Each row is a point on a landscape with many valleys, with its height.
A ball rolls from a point to the lowest of its 2 nearest points, and stops where none of them is lower. Distance is the straight distance between rows; heights are no part of it.
z_616: [154 121 108 145 130  60 166 136  61 131 180 167  98 183 190 142 174  96
 118 149 177 118 128 103]  (h 6.04)
z_984: [182  60 127 167  93  65 176  75 112 180 109 164 104 163 146 120 198 102
 118 111 164  74 133 105]  (h 2.42)
z_539: [117 153 170 148 164 121 159 152 123  88 142 132 133 107 136 143 119  95
  99 149 122 148  94  84]  (h 2.11)
z_268: [ 84 174 145 129 183 158 114 165 163  34  86  96 162  97 110 131 115 129
 118 102  66 169  91 151]  (h 4.08)
z_108: [177  51 113 164  64  96 142  75 111 177 102 158  93 163 163 122 174 102
 107 112 156  79 104  85]  (h 2.97)
z_152: [166  77 122 145 130  80 151 102 149 160  97 151 103 150 110 165 146 156
 110 116 150  74  95  94]  (h 3.82)
z_751: [ 87 161 159 154 167 132 146 166 139  72 135 115 134 103 142 163 116 120
 101 127 107 148  72 101]  (h 2.61)
z_46: [ 62 150 148 124 178 119 113 152 110  82 143 107  97 151 130 156  87 123
  82 135 103 142  71 117]  (h 6.33)
z_72: [151 108 120 104  96 131  89  97 114 182 111 161 125 169 141 130 133 131
 159 114 163  92 181 121]  (h 4.95)
z_911: [168  73 121 139 123  78 163  78 134 189 115 157 120 154 125 121 169 115
 141 133 168  68 161 119]  (h 2.91)
z_417: [104 187 179 156 164 135 138 160 154  45 105 119 157 101 145 143 121 112
 121 107 104 127  82  87]  (h 3.07)
z_777: [162  79 169 154  74 151 112 103 105 137  95 162 106 155 170 115 143  79
 101 106 124 132  97  47]  (h 2.83)
z_941: [ 96 176 130 116 138 121  97 150  96 116 129 139 105 159 148 154  94 155
 152 114 154 101 116 142]  (h 6.60)
z_606: [103 144 108 129 137 146 150 149 156 105 146  83 159  54 102 128 126 140
 116 138 108 147 105 178]  (h 4.50)
z_278: [138 123 165 163 154 122 170 142 167  91 116 125 148  83 113 154 139 102
 109 138 112 141  84  75]  (h 2.44)
z_143: [144 168 154 125  83 163  92 127 114 118 111 156 136 118 145 124 115 136
 173 101 160 102 140 126]  (h 6.84)
z_182: [ 79 169 132  92 164 144  88 148 110 104 136 107 109 155 110 134  86 146
 101 127  97 160 117 174]  (h 6.35)
z_797: [ 98 140  59 102 176  76 175 131 139 193 155 114 122 142 147 130 127 137
 110 115 130 104 121 169]  (h 3.81)
z_38: [ 94 135  96 101 134 140 155 148 124 157 194  62 124 120 107 107 102 122
  94 129  79 159 127 146]  (h 3.44)
z_277: [112 146  93  84 156 129 113 144 122 179 155 125 141 162 120 119 110 140
 145 144 123 147 179 146]  (h 5.50)
z_588: [156 171 160 140 112 174  88 133 148  54  78 132 172 111 116  83 120 130
 152 106  72 173 156 110]  (h 6.34)
z_375: [139 115 110 147 120  65 186 119  85 155 164 165 104 159 186 129 182 103
 144 143 189  87 149 126]  (h 6.17)
z_933: [ 92 179 146 122 150 156  98 165 145  56 108 109 146  96 118 142 110 140
 121 109  98 143  86 165]  (h 3.77)
z_808: [ 80 195 126  94 138 152  83 157 106  88 133 101 136 137 110 112  91 152
 127 114  97 178 126 195]  (h 6.52)
z_313: [126 162 109 114 127 153 120 156 154 102 119 108 155  82 103 132 122 159
 146 130 119 158 122 186]  (h 4.88)
z_153: [175  58 163 156  78 130 134 102  89 144 120 163 102 163 162 127 147  64
 111 118 150 124 125  54]  (h 2.25)
z_333: [ 79 113 120 139 163 131 178 147 184 101 142  68 158  49  94 152 143 118
  78 129  92 155  61 154]  (h 2.48)
z_927: [129 138 193 152 137 130 119 127  97  66 134 171 107 159 154 126 104  85
 110 142 125 150 131  54]  (h 3.06)
z_76: [142 115 102  86 116 148  98 124 141 160 140 128 164 123  99  82 132 148
 161 167 137 178 218 155]  (h 5.13)
z_991: [152  94 142 157  92 122 168  93 116 164 158 133 132 106 158  98 171  97
 180 151 190  91 186 132]  (h 5.85)
z_867: [160  79 169 135  60 190 103  94 124 142  95 142 142 113 140  86 144  81
 134 117 113 139 170  83]  (h 3.93)
z_341: [ 85 152 137 125 184  95 111 154  94 114 143 134  85 172 150 168 106 143
  98 134 122 133  82 112]  (h 6.45)
z_861: [122 126 137 136 161  81 121 158 132  92 100 137  96 128 138 206 127 180
 104 116 140 101  45  97]  (h 5.65)
z_648: [125 138  98 142 136  85 155 129 126 152 132 147 106 134 156 163 139 151
 157 125 177  63 110 150]  (h 4.41)
z_501: [161  83 152 123  50 173  98  95 124 166 101 142 131 135 149 103 139 103
 148 108 144 109 168 118]  (h 4.32)
z_39: [154  80 143 132  86 153 130 105 117 172 136 136 135 113 151  97 157  91
 180 158 178 111 208 127]  (h 5.51)
z_177: [113 138  90 131 143  88 172 126 136 172 166 126 126 125 134 141 131 137
 135 137 153  93 116 163]  (h 4.14)
z_943: [152  94 119 116 119 152 129 108 136 166 143 123 152 121 104  91 143 114
 159 183 134 159 207 132]  (h 4.94)
z_47: [165  74 151 144 110 116 150 124  82 138 151 167  96 163 173 132 155  75
 128 147 167 127 155  75]  (h 2.93)
z_925: [ 86 155 102  95 170  93 106 159 100 128 139 131  92 178 164 163 100 155
 118 108 137 107 108 137]  (h 6.53)
z_8: [153 113  80 136 156  28 158 148  99 134 132 175  77 185 168 145 195 152
 107 128 167  94 115  87]  (h 5.88)
z_670: [165  69 124 130 129 108 154  70 163 196 115 140 138 137  83 112 148 127
 140 146 151  93 168 143]  (h 2.36)
z_962: [130 142 169 126 131 145  83 142 137  77  66 139 120 142 118 165  96 158
 112  92 106 122  99 108]  (h 5.45)
z_750: [110 126  72 109 119 137 136 137 140 161 185  79 161  87 101  73 131 150
 137 160 122 161 176 186]  (h 7.60)
z_124: [104 154  95  73 133 162  95 146 110  98 152  56 136 113  99  87 108 157
 103 113  60 201 128 196]  (h 5.38)
z_145: [ 85 154 100  81 147 163  94 148 121  46 121  65 145  92  99 103 117 139
 100 100  59 192  94 199]  (h 4.84)
z_555: [136 118 118 145 107  95 170 105 112 172 164 149 121 127 173 108 162 104
 164 145 198  72 167 146]  (h 6.13)
z_608: [115 110 135 153 175 128 167 149 183  94 113 104 164  61  87 161 141 114
  94 136 100 161  78 118]  (h 3.02)
z_71: [143 106 156 141 128 131 149 126 102 131 152 159 116 143 144 134 124  93
 122 164 148 146 143  82]  (h 3.10)
z_339: [148 145  97  83 125 145  75 134 122 134 141 113 161 126  90  93 123 169
 150 153 114 208 195 187]  (h 5.32)
z_811: [147  96 121 138 133 135 158 112 146 161 143 125 132 110  99 104 137 115
 137 179 138 147 165 119]  (h 4.67)
z_393: [133 121 123 105 122 127 113 118 112 171 141 151 130 157 150 120 132 118
 168 141 167 115 201 122]  (h 5.14)
z_421: [157 105 174 141  69 186  99 101 119 127  82 151 127 140 150 102 128  83
 124  98 106 138 133  59]  (h 3.46)
z_761: [143 145 154 126 126 164  89 131 144  92  80 148 139 128  99 152 101 152
 120 111 102 145 129 123]  (h 5.33)
z_142: [ 76 162 127 109 161 127 129 146  77 136 185 111 100 169 145 118  90 122
 108 130 115 140 129 126]  (h 5.87)
z_952: [122 111 116 137 164  78 141 148 134 121 116 133 103 134 129 191 133 162
 110 136 146  96  79 127]  (h 5.73)
z_686: [ 97 120  94 100 163 131 147 142 127 155 161  79 128 131  94 135 106 126
  89 141  97 163 122 171]  (h 2.43)
z_825: [135 112  97 140 157  44 152 153 111 125 131 154  88 163 153 175 158 164
 121 122 166  85  92 106]  (h 5.82)
z_50: [128 201 152 130 143 163  77 145 135  32  86 117 172 103 106  94 110 142
 146 100  70 178 145 144]  (h 6.47)
z_262: [155  76 130 171  43 152 114  77 125 189  87 147 121 118 159 103 164  92
 125 104 136  89  70 101]  (h 3.99)
z_386: [180  68 127 146  92 134 135  61 164 192  89 140 132 132  85 120 146 123
 138 122 129  86 136 123]  (h 2.98)
z_149: [164 126 149 137  86 168  91 118 158 106  66 138 153 112  94 131 111 144
 132  97  98 134 128 111]  (h 5.16)
z_291: [147 154 168 127 113 179 112 130 136  87 113 135 145  96 122  85 123 120
 160 131 100 156 170 103]  (h 6.15)
z_25: [167 104 121 152 124  55 147 135  81 111 139 175  84 183 171 155 185 119
 114 133 168 109 114  73]  (h 5.95)
z_396: [125 133 100 130 121 150 137 122 147 148 167 108 155  84 116  94 137 139
 164 171 143 137 161 170]  (h 7.44)
z_726: [163  60 132 144  58 141 112  89 111 193  86 159 104 165 148 114 163  95
 116 111 140  96 107  80]  (h 3.47)
z_225: [154  91 131 146 134  88 157 102 159 146 109 144 121 121  93 160 142 137
 125 146 148 100 112 113]  (h 4.02)
z_813: [150 144 160 145  61 179 116 120 144 115 101 140 139  91 159 118 137 126
 168 101 152  93 133 115]  (h 6.99)
z_749: [138 133  95  85 153 111 102 129 140 162 120 145 141 178 108 139 119 159
 139 132 131 130 169 150]  (h 5.37)
z_706: [103 112  96  92 189 107 147 142 125 160 146 112 109 172 102 149 106 133
  89 140  99 148 118 136]  (h 3.16)
z_168: [148 129 128 141 109 117 126 115 149 135  95 143 129 125 119 167 126 165
 146 102 160  75 107 138]  (h 4.72)
z_446: [148  91 125 147 160 114 170 110 166 155 134 122 142  99  76 138 132 131
 128 167 129 125 134 137]  (h 4.33)
z_547: [ 94 140  99 115 125 129 176 140 126 166 213  78 131  99 121 100 109 116
 115 151 109 139 140 149]  (h 4.26)
z_45: [104 127  89 132 139 110 194 122 139 184 201  84 129 103 130 103 134 104
 120 168 133 116 132 142]  (h 4.85)
z_733: [176  63 130 149  98 104 128  65 150 179  76 155 115 146  99 146 155 140
 109 111 131  82  95  91]  (h 3.53)
z_762: [123 147 102 123 140 106 126 144 145 140 121 132 123 128 127 171 113 173
 147 115 160  84 110 177]  (h 4.57)
z_364: [ 84 194 127 124 128 169 117 165 120  88 171  91 138  86 148  92  99 129
 141 139 102 159 134 156]  (h 5.57)
z_366: [ 82 121 103 123 136 146 176 135 167 111 163  43 146  58  98 134 132 135
  89 122  93 147  77 184]  (h 3.67)
z_322: [160 107 151 144  87 148 116 104 160 133  83 143 131 117 102 148 120 150
 134 107 137 103 103 111]  (h 4.92)
z_190: [156 121 143 144  65 154 127  94 148 135 116 139 142  95 126 113 143 130
 167 128 169  88 153 139]  (h 7.16)
z_535: [124 128 165 140 148 107 145 134  92  98 161 159 105 168 141 137 108 103
 104 160 134 149 109  61]  (h 2.68)
z_343: [ 90 175 128 109 178 165  86 153 138  14  97  73 166  92 105 110 123 120
 122 100  54 189 102 184]  (h 4.40)
z_602: [149 106 101 101 164 101 121 117 153 181  98 159 123 171 107 162 129 152
 133 119 131 106 151 124]  (h 5.27)
z_622: [164  94 122 109 129 136 104 115 160 158  85 150 129 160  88 160 108 161
 125 118 119 122 143 119]  (h 5.15)
z_505: [ 98 112  78 108 185  69 163 145 134 172 155 113 111 160 131 151 114 135
  98 129 119 123 100 136]  (h 3.49)
z_599: [114 195 137 108 132 159  70 152 118  54 116 122 146 111 107  97  96 147
 141 117  85 194 153 179]  (h 6.62)
z_583: [ 98 143 100 105 159 124 128 144 100 164 165 130 116 166 143 119 100 113
 132 139 133 141 151 123]  (h 5.67)
z_443: [116 155 100  91 138 157  87 145 121 108 154  90 148 115  96  91 109 151
 130 139  84 211 163 188]  (h 5.56)
z_52: [ 98 125  89 134 140  70 207 123 131 182 195 107 115 120 134 112 150 115
 115 145 145  99 114 150]  (h 4.54)
z_383: [137 133 194 149 105 174 114 118 106  89 106 157 118 150 155 108 115  84
 121 116 112 136 143  50]  (h 3.58)
z_718: [160  94 125 131  54 143 103  85 119 193 102 151 130 146 160 115 149 109
 165  97 172  72 160 126]  (h 4.66)
z_116: [ 68 161 129 114 160 136 119 149 108 117 152  98 110 147 119 129  85 125
  92 129  96 155 101 133]  (h 6.12)
z_16: [110 191 112 123 113 158 106 163 134  81 148  89 156  66 129  98 113 154
 157 123 110 169 125 184]  (h 5.19)
z_372: [150 140 128 136 101 139 123 107 147 152 137 129 147  98 115 116 135 140
 171 144 165 109 176 170]  (h 7.29)
z_687: [109 180 146 131 127 171 113 151 115  84 147 117 147  98 131  86 110 122
 150 152 106 164 162 127]  (h 5.90)
z_86: [120 133 161 144 141 124 104 147 132  87  84 144 108 132 133 192 112 163
 110 102 127  98  65  94]  (h 5.58)
z_20: [ 99 192 173 141 148 147 102 157 138  49 102 125 139 109 142 137  97 129
 134 103 105 132 103 119]  (h 3.42)
z_259: [119 188 153 128 111 153  84 144 106  89 119 144 126 125 157 138  97 152
 159 108 142 108 132 132]  (h 6.71)

For each start below, name the point where the ball stops.
z_124: z_539
z_259: z_116
z_76: z_670
z_50: z_333

Write out the way that a ball takes from each point below.
z_372: z_190 > z_813 > z_143 > z_259 > z_941 > z_925 > z_341 > z_46 > z_116
z_599: z_50 > z_588 > z_291 > z_687 > z_364 > z_16 > z_313 > z_606 > z_366 > z_333
z_443: z_339 > z_76 > z_943 > z_811 > z_446 > z_225 > z_152 > z_733 > z_386 > z_670
